Each row is a point on a landscape with many peaks, with its height.
From any point a climber takes the steepest step (rise divided by distance) to one of its 6 nearest points. It stops when none of these is higher. Distance is the straight distance between rows; heights are no part of it.
peb height 656: [ -1 -13  -4  -8 -17  33  -5  -4 -20  -9 -16 -29  -2   1  15  17   3  23
  -1  25  -9   8   1 -18]
migap height 709: [-27  37   7  11  -1 -41  23  17  23  18 -28 -34 -23 -25 -19 -26 -11 -22
 -46  -2  -3  -2  -7 -18]
tir height 661: [-35  -3  -5  19 -10  18 -17 -24 -43  -1  -8 -49 -10   6  -6  30   3  28
 -20  26   7  16  21 -21]
Tek height 625: [-31   0  11   7  -8  -9 -35 -19 -44   6  -7 -68  12   2 -22  35   8  17
 -27   9   8   8  31 -37]
rogap height 728: [ 28   7   4  -5  -6  -1  22  28   5  -2   3  15  -4   8 -43 -36   1  -8
  -5  -9 -11 -20 -12  30]
nidip height 551: [ 15   6  10  -5  12   6  19  18  13   2  -4  21 -21  22 -29  -8   9 -15
  -1   5 -22  -7 -23  12]
vur height 45: [-39  -5  -4  38  -6  43 -18 -48 -44  10   4 -18  -5  15   8  30  17  10
  -1  30  34  14  22   2]
Fif height 576: [ -2 -10   1 -20 -14  10  -4   3 -11 -10 -23 -43   8  -4   7  23   7  25
  -2  28  -9   2   2 -28]
Kufu height 712: [-17 -12 -47  -3   7  19 -37 -37 -28   8  78  65   5  45  13  28  12   9
  22   5  42  22  23  -8]
Ran height 686: [-24  36  15   0  -1 -23  26  15  29   9 -27 -27   0 -24 -17 -17  -7 -28
 -33   5  -4 -13  -1  -8]
Fid height 695: [ -2 -23 -32   4  13  18 -36 -35 -17  14  60  35  20  29   9  32  14  13
  13  14  39  12  22   7]
Kesu height 251: [ -1  -3  13 -19   6  15   6  12  16  -9 -21 -14  -2  -2   4  11  16   4
   3  24 -17  -5 -12 -16]
kug height 452: [ 14  17   5   0   5   8  25  18  24  -1 -11  10 -13   6 -33 -21   7 -17
 -17  11 -21 -21 -11  14]
folo height 177: [ 40   2 -29  -4 -14 -12  24  36  -3 -11  26  44 -31  -2 -21 -41 -10   1
  36 -42  -5 -13 -25  22]
gavi height 689: [-36  43   1   8  -2 -52  16  17  17  24 -21 -28 -29 -37 -20 -22 -13 -18
 -45 -16 -13   9 -29 -21]
litav height 503: [ 11  15  16 -17 -34 -23  32  32   1  15 -10   6  -1 -25 -21 -68 -23 -10
 -22 -13  -7  -6  -7  12]
Fof height 647: [-17 -10  -6   1 -18  30 -19 -13 -36  -5 -12 -40   4  16   0  26  -2  31
  -9  23  -6  13  22 -20]
Sebep height 300: [  3 -12   4  -8 -11  28  -4  -2   1  -5 -17   0   1   7  32  14   4  17
  14  20 -12  14  -6  -6]
dizu height 902: [-28  -8  -3   8 -10  18 -21 -17 -53  -2  -9 -52  -2   4  -6  37   4  22
 -21  23  13  13  19 -28]
bez height 574: [ 15  10   3  -1  -5   8  24  23  15  -1  -8  20 -16  16 -39 -25  13 -13
  -3   2 -20 -10 -18  18]
gid height 402: [-18 -12  -8  42  -2  43 -16 -45 -26  31  27   5  10  10  20  33  26   7
  -2  25  38  -4  23  19]
legi height 511: [-21 -15 -36   9  20  26 -39 -42 -18  22  73  52   3  34   1  41  22   5
  16  14  43  12  27  -1]
Rif height 633: [ -7  26  19  -2   0  -9  28  11  35  -4 -21 -22  -3 -15 -19 -13   7 -23
 -23  25  -5 -12   5 -10]
mubo height 560: [-50  -7  29  21   3  -8 -37 -39 -55   8   1 -61   5   3 -31  48  21   6
 -22  14  18   7  20 -35]
digov height 852: [  1 -23 -41  -8  13  23 -43 -29 -17  10  74  46  16  36   7  27   1  18
  18   5  31  18  13  -1]
liv height 567: [ 21   6   2   3   4   1  11  23  14   1   7  34 -18  20 -40 -20   5 -10
  13 -17 -22 -10 -20  25]
Rap height 700: [-23  -3  -1   8  -5   3 -17 -15 -33  -5 -10 -61   6   6 -13  31   9  23
 -16  13   7   6  20 -26]
Vabi height 370: [-19 -23 -21  26   5  46 -28 -48 -21  20  43  16  11   9  20  39  18   7
   3  28  44  -4  18  24]
moku height 181: [ 45 -14 -23 -12 -14 -15  21  35  -7 -13  17  42 -28  -4 -29 -41 -13   0
  31 -37 -10 -11 -30  24]
vifi height 183: [ 17 -13  -8 -32  42   6  -4 -21   6 -28  33  54  29  30  27  15  -4 -10
  45 -29  16 -11  14  -2]
bigo height 195: [ 16  -8  10  -7  34   3  -6 -11  16 -22  18  44  18  13  32  10   5 -17
  36 -21  -6 -10   9  21]
Lifa height 504: [ 10   1   6   1  16  16  -3   7  11 -14  -7  33 -10  14  13   0   5  -8
  31  -1 -12   8 -13  19]
mik height 697: [-15  24  -1 -30  -6 -53  24  31   2  37 -14 -33 -20 -46 -25 -38 -24 -12
 -48 -29 -21  25 -32 -20]
sura height 563: [ -3   6  -6 -35   1 -62  30  27  -7  52 -22 -33 -14 -62 -27 -43 -21   2
 -43 -32 -24  20 -40 -14]
ripak height 674: [  9  23   2  -9 -27 -26  39  32  15  16 -12  -7  -2 -21 -26 -58 -25 -13
 -33  -8  -8 -10 -11   8]
pizap height 428: [ -1 -10  12 -22 -11   4  -7   2   5  -9 -24 -40   9  -4  -2  31   4  13
  -7  16  -7  -8   6 -26]
gir height 706: [ -1  25   8   5  -5 -20  29  19  23  12 -15 -17  -3 -15 -27 -36  -9 -19
 -33   2  -4 -14   0  11]
pidek height 360: [ 37  -9  -9 -19 -17  -4  23  32   2   0   6  28 -21   1 -41 -45  -6  -4
   9 -30 -11 -17 -22  26]
lof height 422: [ -2  14  12 -34 -30 -35  38  35   9  28 -24   0  -7 -35 -19 -64 -32 -13
 -23 -13 -10   6 -10   1]
toz height 630: [-19  25  21  -8   5 -24  16   6  37   3 -36 -31  -1 -21  -8   0   3 -24
 -25  16  -1 -15   5 -16]
Div height 451: [ -8   1  21 -22  -1 -10  11   2  26  -7 -30 -46   8 -24  -3  20  12  -1
  -7  25  -7 -14  -2 -22]
mideg height 587: [-17 -14   5   0 -19 -18 -30  -8 -20  -4 -20 -71  19 -10  -6  39   3   8
 -27   6   8   7  20 -34]
puno height 885: [-25  28   0  -2  -7 -49  31  26  13  38 -17 -27 -16 -39 -17 -40 -22  -5
 -43 -20 -10  13 -19 -14]
sep height 632: [ 23 -26 -13 -22  24  17 -31 -26  -8 -23  51  49  37  18  28  20  -6  10
  30  -9  29   4  10   1]
lobar height 673: [-20  -7  14  -1 -18 -35 -28   2   4   6 -40 -72  10 -25  12  20   8  -1
 -14  -3   1   7  12 -35]
tebu height 611: [-33   1  12  15  -5 -15 -37 -30 -48   3 -10 -67  16  -4 -28  48   0  16
 -28  11  10   5  22 -37]
poka height 681: [-22  34  17   6  -6 -34  23  11  29  13 -33 -31 -11 -23 -13 -21 -13 -16
 -39  -1  -1  -3 -11 -20]
bodo height 640: [-28  35  20   6  -1 -34  14  10  35   9 -31 -32 -11 -28 -13  -6  -2 -17
 -32   8  -4 -14  -2 -12]
fotok height 766: [  0  26  11   0 -22 -20  32  23  25  12  -9  -6   1 -20 -32 -45 -11 -11
 -33  -6  -5 -15 -12  13]
Kurat height 301: [-37  -7   0  45   1  45 -12 -38 -38   6   4 -16  -9  17  16  25   9  24
  -4  32  36  10  21   4]
bipi height 434: [  8  -6  10  -1  16  27  -5  -4  13 -15  -4  33   4  14  29   9   3  -5
  28   5 -17  12 -14  15]
der height 788: [  7 -24 -20  11   7  32 -30 -22 -17  10  38  19  36  12  21  14  -5  25
   9  11  23   9  19  17]
mepo height 199: [ 35   5 -38   5  -6 -11  29  25   1 -26  31  52 -20   4  -4 -35 -20  -9
  53 -68   3  -8  -8  16]
vodon height 646: [-21 -10   0  24 -19  29 -14 -23 -43  -3  -7 -26  -8   7   8  31   3  23
 -11  27   7  21  11 -15]
bepu height 602: [ 20  11   7  -9 -15  -1  30  25  11   1   3  14  -2   6 -45 -32   4 -13
 -11  -3 -18 -18 -17  23]
lova height 493: [ 13  -5   8  -4  21  14   9   8  15  -3 -13  27 -18  11   5   7  10  -7
  20  11 -22   3 -19  13]
lis height 484: [ 13  -4  20  -4  18  22   2   4  22  -6 -13  30 -15  22  18   6   9  -9
  33   7 -25   3 -12   8]
Medu height 417: [ -7 -23 -31  19  11  34 -37 -47 -13  23  60  27  18  30  12  32  19  10
   5  21  38  -3  17  15]
zer height 486: [ 27 -23   4 -17  30  11 -20 -17   2 -22  33  46  35  17  31  12  -2   2
  38 -14  19  -3  16   8]
Sagip height 779: [-28  43   1   3  -3 -42  23  20  18  22 -20 -23 -17 -34 -17 -32 -25 -13
 -46 -12  -5   4 -20 -14]
zop height 657: [ -9  25   9 -12 -28 -31  36  34   8  18 -21 -14 -10 -26 -12 -50 -26 -14
 -32  -7  -5   7 -14  -1]
Pemu height 651: [-29   0   9  -1  -5 -46 -17   3  25   1 -47 -62   3 -34  20  19   8  -5
 -19  -2  -2  -3   1 -30]
gur height 433: [ 25 -23   7  -3  31  12 -16 -21   6 -13  26  48  28  11  36  11  -5   0
  35 -15  16  -1   7  16]
raz height 540: [-49  -3   3  19   5  13 -25 -32 -55   3  -5 -50 -14   6 -24  42  16  21
 -17  14  14   5  15 -29]
losug height 577: [-36  10  21  -9  -5 -47  -8   1  31  -2 -40 -49  -7 -39  12  11   6 -16
 -15   3  -3  -2  -1 -32]
geg height 621: [-14  22   7 -26 -18 -47  31  27   5  29 -27 -15 -18 -43  -9 -55 -31  -9
 -36 -14 -11  19 -21 -10]
Zitu height 130: [ 25  -5   6  -6  39   3   4 -16  18 -26  16  49  18  19  32  10  -2 -22
  46 -27   4 -17   9  19]
Pagi height 374: [ 10  12  13  -6  13   6  16  12  23  -2 -11   8 -12   2 -24  -4  10 -23
 -10  17 -14 -16 -12   8]
Bak height 539: [ -1  22  17  -3  -4  -5  27   3  30   3 -19 -10   2  -6 -29 -15   4 -22
 -22  16 -15 -22  -5   3]
rad height 549: [  1  18  16 -19 -25 -37  39  35   6  17 -20  -7  -2 -28 -20 -66 -21 -13
 -26  -3  -8  -2  -7  15]
bega height 702: [-12  -8  -9  17 -15  28 -11  -5 -31   0  -3 -28  -1  10  18  22  -4  29
  -8  24   7  17   6 -15]
folen height 162: [ 50  -6 -33 -11  -4 -19  34  24  -1 -24  31  59 -39 -18  10 -41 -19 -10
  59 -57   6 -11 -24  11]
vaf height 453: [ 14  -7  11  11  23  11  -7  -1  20 -20  -4  45   4  14  28   1  -2 -13
  38  -3  -8   2  -4  13]
sose height 523: [-29  -5 -10  25  -7  33 -17 -31 -42   4  -4 -30 -17  15   1  27   1  26
  -8  25  10  17  17 -14]
ruvo height 572: [ 32   6  -2 -11 -25 -12  21  33   8  -3   2  18  -9   3 -48 -38   0  -2
  -1 -12 -11 -16 -13  34]
foz height 505: [-23  22  14   3   3 -31   3   0  36   2 -39 -41  -9 -31   1   7   6 -21
 -29   6  -1  -1  -2 -19]
poniz height 685: [ 17 -25  -8  -9  20  14 -25 -19  -5 -14  30  30  44  12  40  10  -2   3
  28 -12  15   6   6  10]
toku height 366: [ -6  -5  13 -21  -2  -4   2   3  25  -8 -30 -42  15 -16  -2  25  10   2
  -5  25  -8   1   9 -22]
kuv height 565: [ -8  19   0 -34 -13 -51  35  28  -4  39 -19 -22 -22 -48 -17 -51 -31  -7
 -38 -23 -18  16 -22 -18]
Bev height 768: [ -5 -15 -15  24 -13  42 -17 -23 -31   7   3  -4   4   8  28  19 -13  29
   0  27  10  22   8   3]
zaz height 336: [ 17   3  -5  18  32  -3  11  -8  12 -15  17  53  -1  30  14  -5   4 -25
  37 -41  -5 -12  16  25]
pul height 631: [-24  -9  -4  33 -12  35 -11 -23 -42   6  -3 -20   2   8  17  26  -3  19
  -1  27  17  13  19   0]
taze height 368: [ 25   6  13 -16 -34 -25  31  32  -4   8 -19  16  -4 -29 -23 -61 -19 -14
 -11 -12  -1 -22 -13  32]
dozo height 757: [-24  35  -8  -3   6 -55  29  25  12  31 -17 -33 -22 -37 -23 -26 -17  -8
 -49 -21 -17  10 -30 -20]
Mig height 755: [ 19 -29 -15  -2  10  21 -32 -31  -8  -3  41  28  38  10  36  14   0  16
  20  -1  27  11  10  14]
fak height 595: [-33  -5  18  13  -8 -28 -33 -24 -40   7 -12 -71  16  -8 -26  39   9  12
 -35   5   8   5  26 -36]
kidi height 538: [ 19   5  -7  12  16  -2  13  17   0   0  13  42 -26  25 -20 -13   4 -12
  24 -22 -19  -4 -12  28]
Nuz height 588: [-18  17  14 -11   2 -29   1   4  32  -5 -32 -49  -2 -25   5  14  10 -11
  -9   8  -5 -14  10 -26]
giz height 711: [  3 -25 -30  10   7  25 -31 -28 -17  15  56  27  26  15  20  21   4  12
   3  19  32  13  14  21]
sar height 684: [ 17 -21   5   6  11  25 -25 -12   4 -10  10  32  25   9  50   8  -4  10
  23   2   7   5   0  15]
Seda height 629: [ 15  19   8  -9 -30  -9  30  34  10  14 -14   1   1 -15 -35 -51 -13 -12
 -19  -5   0 -14 -14  21]
samo height 304: [  4  -7  20  -7  15  20   4   9  14  -6 -15  13   0   9  -3   8  20  -5
  17  27 -28   2 -18  -5]
gulo height 419: [ 42   0  -6 -17 -16  -9  20  26   2  -4   9  25 -11   2 -42 -45  -1  -5
   6 -23 -18 -19 -26  29]
galer height 729: [-12 -11  -9  13 -12  36  -8  -8 -24   5 -10 -15  -2   7  23  18  -3  31
  -4  29  -3  17   6  -8]
difof height 725: [-17  -2  18  -7 -12 -32 -16   4  22  -3 -39 -54   9 -27  13  20  10 -13
  -9   3  -5  -5   9 -32]
lipab height 763: [-19  32   5  -2 -17 -34  24  18  14  23 -23 -16  -6 -32 -24 -39 -21 -17
 -37 -12  -6   2 -13  -7]
tifil height 566: [ 14  21  13  -5 -10  -7  28  22  25  13 -10  -4  -1  -4 -38 -25   3 -19
 -22   7 -15 -23  -8  12]
niv height 239: [  7   7  18 -10  13  20  12   6  23  -2 -21  -1   1   0  -6   9  16  -6
   4  28 -20 -11  -8 -11]
Lamu height 416: [ 12 -13  14   6  17  26 -17  -8  12 -15  -5  32  10  10  43  15   8   4
  28  14  -9   8  -2   9]
pomuf height 240: [ 35  -4 -31   5  -8 -13  25  27   6 -15  25  48 -33  10 -17 -32 -10  -8
  38 -51  -4  -4 -24  23]
meda height 682: [-25  -2   3   0  -7  -4 -19 -19 -45  -5  -6 -67   6  -1 -17  38   6  23
 -24  17   6   9  26 -35]
fub height 514: [  7   1   7   5  24   5   4   0  15  -9  -6  46 -15  24  14   3   8 -10
  27  -9 -16   2  -4  20]
Nivo height 411: [ 21   8 -10  16  31  -3  16   7  12 -15  27  46  -6  29   4  -6  -4 -22
  34 -52  -6 -14   6  23]
zeg height 575: [-15 -13  -4  -1 -13  -2 -21 -15 -26  -1 -12 -61  11  -3 -11  37   4  21
 -25  14   4   3  16 -33]
tafe height 512: [-12 -16   1  -4 -13  -6 -17  -5 -25 -10 -22 -61  18   0  -9  34   9  23
 -18  13  -3   6  20 -26]
pepu height 749: [ -7 -16 -47 -13  11  19 -39 -33 -23   1  72  59  21  41  14  32   5  17
  22   2  41  21  22  -6]
luzog height 786: [ 15 -22 -11   7   6  25 -26 -21  -6   0  22  26  33   8  41  17  -3  17
  21  11  22  10  10  19]
folag height 610: [  1 -23 -22  24   5  29 -39 -40 -24  18  49  23  19  20  20  26   3   9
   8  18  37   6  19  15]
genem height 580: [ -7  17  20 -11   6  -8  21   8  34  -7 -34 -26   4 -18 -13  -3   6 -14
 -16  18 -14 -16   6 -17]
rufa height 522: [ 30  -3  -8   3  -2  -3  22  26   7   1   8  38 -25  19 -41 -30   3  -6
  10 -15 -15 -11 -22  21]
tob height 319: [ 19 -13  11   2  35   7  -9 -12  13 -23  15  40  22  10  39  10   0  -6
  36 -18  -1  -3  10  19]
Vif height 430: [ 10  18  11 -10   0   0  25  16  23   7 -12  -7  -5   5 -34 -17  10 -17
 -21  13 -13 -15  -3  11]
reni height 641: [-19  -3   5   7 -24 -38 -36  -1 -13   5 -28 -69  25 -16   9  32   5   6
 -22  -6   4   1  21 -35]
Sepe height 806: [ -4 -12 -11  31 -13  38 -22 -19 -22   6  17   5  16  12  32  11 -12  24
   2  19  19  15  16  14]
Belut height 460: [  0  -5  12 -14  -9 -18  -6   0   8 -15 -33 -57  14 -26   6  26   8  13
  -8  11  -4  -5  16 -36]
nubeb height 475: [-39  33   2  10  12 -49  10  10  26  23 -36 -46 -28 -35 -16 -10  -8 -11
 -48 -11 -10  -2 -28 -20]
fek height 506: [ 31  12   7 -12 -27 -12  26  33   9   3  -3   7  -2 -11 -39 -50 -12  -8
 -19 -13  -9 -19 -14  18]
fen height 609: [ -5 -18 -16  34   5  41 -27 -41 -22  21  34   2  18   7  21  27  16  11
   2  27  32   4  21  18]
ruto height 364: [-34  15  18   2   7 -57 -12   4  34   5 -38 -45 -22 -33   3  14   7 -18
 -27  -4  -9  -5 -14 -36]
rig height 550: [ 13 -20  12  10  13  24 -13  -8  11 -14   7  29  21   7  45   4  -6   8
  24   3   4  13  -4  20]
samap height 622: [-28   2  14  10  -2 -10 -28 -20 -47   5  -8 -62   8   2 -26  38   6  22
 -25  13   5   5  25 -34]
sepil height 742: [  8 -20 -10  17 -16  32 -20 -11 -18  -4   2   5  10   7  43  12  -6  27
   8  21   3  21   9  10]
sivu height 799: [ 16 -18 -11  17   0  32 -26 -19 -10   0  22  13  23   6  37  11 -10  21
  13   8  15  15   7  18]
Nipir height 585: [-25 -11 -12  50  -8  42 -21 -33 -32   9  14 -11   1  13  30  21   9  15
  -3  17  26  15  18  11]
tum height 443: [ 23   5 -11   5  -5  -7  19  24   2 -10  16  42 -34  23 -18 -35   2  -8
  12 -36 -15  -5 -20  29]
seriz height 521: [ 14   7   4  13  19   4   6  10  16  -8  -1  48 -18  27   2  -9   5 -15
  24 -17 -22   0  -8  29]
vuloz height 408: [ -9 -14   5 -17 -13  -2  -2  -1  -1  -8 -19 -58  16 -15   1  29   8  20
  -8  16  -3  -1   9 -26]
megob height 758: [ -4 -16 -15  34  -9  42 -21 -37 -25  14  30   3  16  14  28  26   2  20
   3  31  26  11  27  22]
saken height 450: [  3  12  11   0  12  11  14   9  20  -6  -9   8 -14  14 -16  11  16 -10
   2  13 -21 -10 -18   7]
sifad height 508: [ 14   7 -10  14  10   2  14  13   8  -7  18  42 -28  23  -6 -21  -1 -15
  30 -43 -19  -6 -13  25]
dazo height 265: [ 52  -2  -7 -30 -16 -13  22  35  -7 -12  12  30 -11 -13 -26 -48  -5  -8
  11 -29 -14 -27 -34  31]
vib height 717: [-20  45  10   1  -8 -35  24  16  24  16 -20 -25  -7 -24 -18 -28  -7 -22
 -39  -2  -8   0  -9  -8]
vana height 307: [ 30   7 -34  12  21 -11  27  17  16 -15  30  49 -11  26   4 -22  -6 -21
  44 -62   9 -13   9  22]
Vek height 297: [ 39  -1 -10  -7 -17 -11  16  38  -3  -8  11  43 -22   8 -37 -46  -5   2
  15 -40 -12 -11 -28  27]
gopar height 727: [ 17 -29 -21 -16  12  18 -43 -30  -9 -11  53  36  35  13  32  13  -1  15
  17  -1  30  11  11  13]
lesi height 608: [  1 -28 -27  16  11  33 -36 -39 -13  15  61  37  28  17  15  24  11  10
   6  13  31   9  21  20]
maki height 385: [ 28   7 -23  13   5  -4  15  25   1 -22  30  49 -23  24  -8 -24  -9 -13
  32 -52  -5  -6  -4  30]
zeli height 720: [-16  38  16  -5 -15 -33  35  19  25  17 -20 -17  -6 -20 -20 -37 -11 -17
 -37  -7  -6  -2  -4   3]
Dibuv height 750: [-16  26   7 -14 -16 -39  32  33   5  34 -23 -17 -13 -37 -14 -50 -22  -7
 -45 -18 -10   9 -24  -9]
kuf height 216: [  4 -14   8  -4   3  25  -5   1   3  -9 -11  17   5   7  39  13  -1  12
  23  21 -14  13 -10  -4]
gek height 437: [ 20   7 -16  22  15   1  10  11  14 -10  22  43 -17  29   3 -15   1 -25
  31 -52  -1  -2  -4  27]
nisu height 214: [  1 -15  13   2   5  28 -12  -5   1  -8  -4  17   4   7  39  16  -2  12
  27  12 -20  13 -14   9]
Gelo height 719: [-19 -14 -12  43  -9  41 -19 -31 -37   2  11  -8   9  20  25  20  -5  21
  -1  30  20  16  25   5]
Rafig height 517: [ 19 -25   9  -8  12  21 -20 -20   5 -13  19  45  26  11  41   6  -4   4
  33  -6   4  -3   6  16]
kiz height 557: [-10  17   7 -25 -28 -39  35  32  -3  29 -21  -9 -13 -43 -15 -64 -28  -4
 -26 -16 -15  11 -18  -2]
som height 474: [ -1  23  23  -6  10   0  18   6  28   0 -21 -11   0   1 -23  -7  13 -16
 -17  20 -17 -16  -8   0]
Bel height 174: [ 48  -1 -23 -15  -9 -12  19  30  -2 -28  23  45 -49 -10  -7 -47 -16  -5
  39 -51  -7  -6 -25  15]
pum height 545: [ -5  22  19 -16   7  -9   9   3  30 -11 -26 -27   3 -22 -10  16   6 -18
 -14  24  -5 -19   4 -21]
Vulob height 543: [  3 -16   0   5  -5  41 -17  -2 -10  -8  -7   3   7   6  38   7  -3  24
  19  25  -6  17   4   0]
vali height 205: [ 11 -10  11  -4   4  31  -7  -1   5  -8 -12  22  -2   7  35  14   8   5
  22  18 -18  14  -9   2]
pobe height 189: [ 19  -5  -7 -16  46   2   9 -23  11 -22  25  56  16  22  11   5  -9 -19
  47 -40   9 -14  16  11]
Mudir height 665: [-17  -9 -44   2   9  16 -28 -42 -23  15  72  58   6  33  20  36   8  12
  22   9  47  17  27   0]
getid height 524: [-51  -5  30  18   3  -2 -27 -30 -48   5   3 -57  -1   3 -30  41  23  20
 -20  19  15  11  16 -34]
kigab height 369: [ 46  -5   3 -24 -25 -20  22  34   1  -4  -1  25  -7 -16 -38 -51  -9  -6
  -1 -19  -7 -20 -17  25]
ratod height 696: [-28  -5  16   3 -15 -47 -19   6   9  -2 -38 -67   4 -29  15  26  12  -9
 -16  -4   2   4   4 -37]
seti height 675: [-18 -10   5  -6 -20 -32 -26   2  -5  -6 -38 -64  21 -21   9  30   3   0
 -10  -3   0  -4  17 -32]
banam height 513: [  0   6  12   4  28  10  11   0  19 -14  -8  39 -21  19   2   4  15 -10
  18   1 -24  -3 -12  16]
tudus height 731: [ 16 -24 -27  -2  10  22 -41 -25 -18  -6  58  38  33  20  19  13   5  20
  25   8  32  11  13   7]
nos height 664: [ 10  23   8 -10 -23 -20  36  27   9   9 -13  -5   5 -10 -36 -39 -11 -11
 -29  -7 -12 -14  -6  17]
viru height 222: [  0  -8  13 -10   7  28   0   6  13 -11 -24   0  -4   7  11  16   5   8
   7  25 -14   2 -14  -8]
Suk height 427: [  2  -9   9 -21  -2  12   4   3  12  -7 -23 -33   2  -3   6  23   6  10
   4  27 -19   2   1 -32]
pase height 346: [ 14   6   2   9  33   1   9   2  11 -19  11  53  -4  31  17  -5   0 -21
  31 -37  -8 -10   1  23]
degi height 466: [ 38   4  -8  -5 -13  -3  22  34  -2  -2  13  30 -21   6 -37 -31  -6  -2
  14 -25 -17 -17 -22  29]
pina height 323: [ 19 -16  17   3  33   9  -5 -11  17 -22  16  49  12   9  30   6   6 -19
  33 -13 -10   1   2  22]
tebe height 718: [-13 -11  -8  28 -16  35 -22 -17 -37   4  -3 -22  -8   8  20  23   2  32
  -5  26   9  19  13 -10]
tem height 343: [ -4  -5  11 -16  -3   7   6   5  16  -6 -24 -23   6  -7  -4  14  10   6
  -2  28 -11  -9   2 -26]
tofuv height 333: [  7   5  20 -20   3   8   8   6  29  -8 -22 -18   4   0  -1  15   8  -5
   7  26 -22 -12  -5 -14]
zos height 650: [-27  38  16  -2  -1 -42  19   8  32  11 -27 -27 -22 -35  -7 -19  -7 -13
 -39  -2  -8   0  -7 -19]
Gavul height 672: [  9 -23   4  13  -7  32 -15 -10  -8  -4   8  15  14   8  46   7   1  20
  20  16   5  13  -1   1]
Vegak height 266: [  8   8  19 -17   7  17  15  10  25  -3 -20   2  -5  10  -6   3  14  -3
   4  26 -24 -11 -13  -2]
naka height 344: [ 31  -2   6 -22 -32 -28  23  34   3  -1  -4  14   7 -20 -33 -55 -17  -8
  -9 -12  -6 -19 -15  25]
nam height 571: [ 22 -26  -2 -11  32  13 -21 -13   3 -22  21  41  37  12  42   8  -6   3
  29 -11  15   3   8  11]
fosi height 341: [ 30   6 -25  14  31 -10  24   4  12 -19  31  50  -9  30   8 -12  -8 -30
  39 -54  10 -13  15  26]
dur height 520: [ 11   5  10  13  25   6   9  11  13  -8  -4  35 -21  26  -9  -5  10 -12
  11  -7 -32   0 -14  24]
nitu height 600: [-18  -6  10  -8 -19 -22 -15  -6  -3 -12 -32 -63  16 -15   3  32   8   5
 -14   7  -6   0  13 -34]
zeso height 845: [ -1 -24  -9  24  -5  34 -25 -27 -19   0  23  12  19  13  36  20  -1  24
   3  13  21  18  17  20]
zozin height 698: [-12  -8  -7  -5 -15  21 -12   1 -21  -1 -19 -36   5   3  11  26  -1  29
 -10  25  -9   9   7 -31]
pip height 153: [ 52 -14 -12 -29 -12 -15  21  38 -13 -10  23  38 -30  -9 -23 -48 -11  -2
  37 -35 -11 -23 -34  20]
Met height 457: [ -1 -13   1 -19   1  34   0   3   2 -10 -26 -19   3   2  15  16   1  18
  12  25 -14   2  -9 -16]
vil height 476: [-28  18  18  -2   3 -40  -9   4  32  -1 -39 -53 -14 -31   7  10   7 -19
 -26  -1  -1  -4 -10 -27]
nol height 238: [-40  31   9   7   9 -55   4   1  27  15 -39 -40 -21 -37  -5   1   0 -22
 -34  -3 -11   1 -17 -29]
tugi height 612: [ 26  13  -3  -2   4   6  23  19  12   1   5  17 -12  18 -41 -26   6 -11
  -1  -7 -21 -10 -18  24]
vam height 186: [-40  -2  -4  35  -6  39 -17 -34 -47   5  -5 -17 -14  15   9  24  14  21
  -6  26  21  18  20  -9]
fite height 282: [-50   3   3  24  -4  32 -17 -39 -46   4   0 -40 -10   9  -6  32   7  21
 -18  26  18  19  18 -22]
fiziv height 680: [  0 -23 -38 -23  18   9 -34 -27 -21  -8  70  63  19  40  18  16  -8  19
  23  -3  36  11  12 -12]
Dibe height 787: [  8 -22 -17  23   5  37 -27 -35 -28   8  29   9  31  10  28  14  -1  18
   5  19  25   8  18  21]
gep height 382: [ 18 -31   1 -33  36  10 -11 -27   0 -29  46  50  32  16  23  21  -5   2
  41 -24  23  -9  16  -3]
bag height 472: [  2   6  16 -21   2   4  12   4  32  -4 -31 -19   7 -16 -14  18  17 -12
  -4  24 -12 -18  -1 -12]
Vodal height 616: [-20  10  17  -6   1 -30  -7   6  31  -8 -41 -54  -3 -29  10  18  10 -11
 -12   5   2  -9   6 -31]
papaf height 263: [ 31   5 -40  11   3 -11  27  25  11 -19  30  45 -26  14   2 -35 -11 -21
  44 -63  -1  -9  -1  27]

Call two points neighbours if one is among the 6 nearest of the other. Go from one point of each pair to the other, from neighbour to neighbour, staying as high as possible. Name the lowest point that can't be avoided.
puno, rogap: tifil
zeso, digov: tudus
puno, fotok: zeli
difof, zeso: mideg
dizu, zeso: Fof

For each start below, name the point where the climber stops.
pizap: zeso
pobe: rogap
lis: rogap
bag: puno
vaf: rogap
Kesu: zeso
pum: puno
vana: rogap
som: puno
Zitu: zeso
vifi: zeso
foz: puno

For each start below, name every point that the climber comes to, in order.
Met: peb galer Bev Sepe zeso
bega: galer Bev Sepe zeso
sose: tebe Bev Sepe zeso
bipi: Lifa fub seriz kidi liv tugi rogap
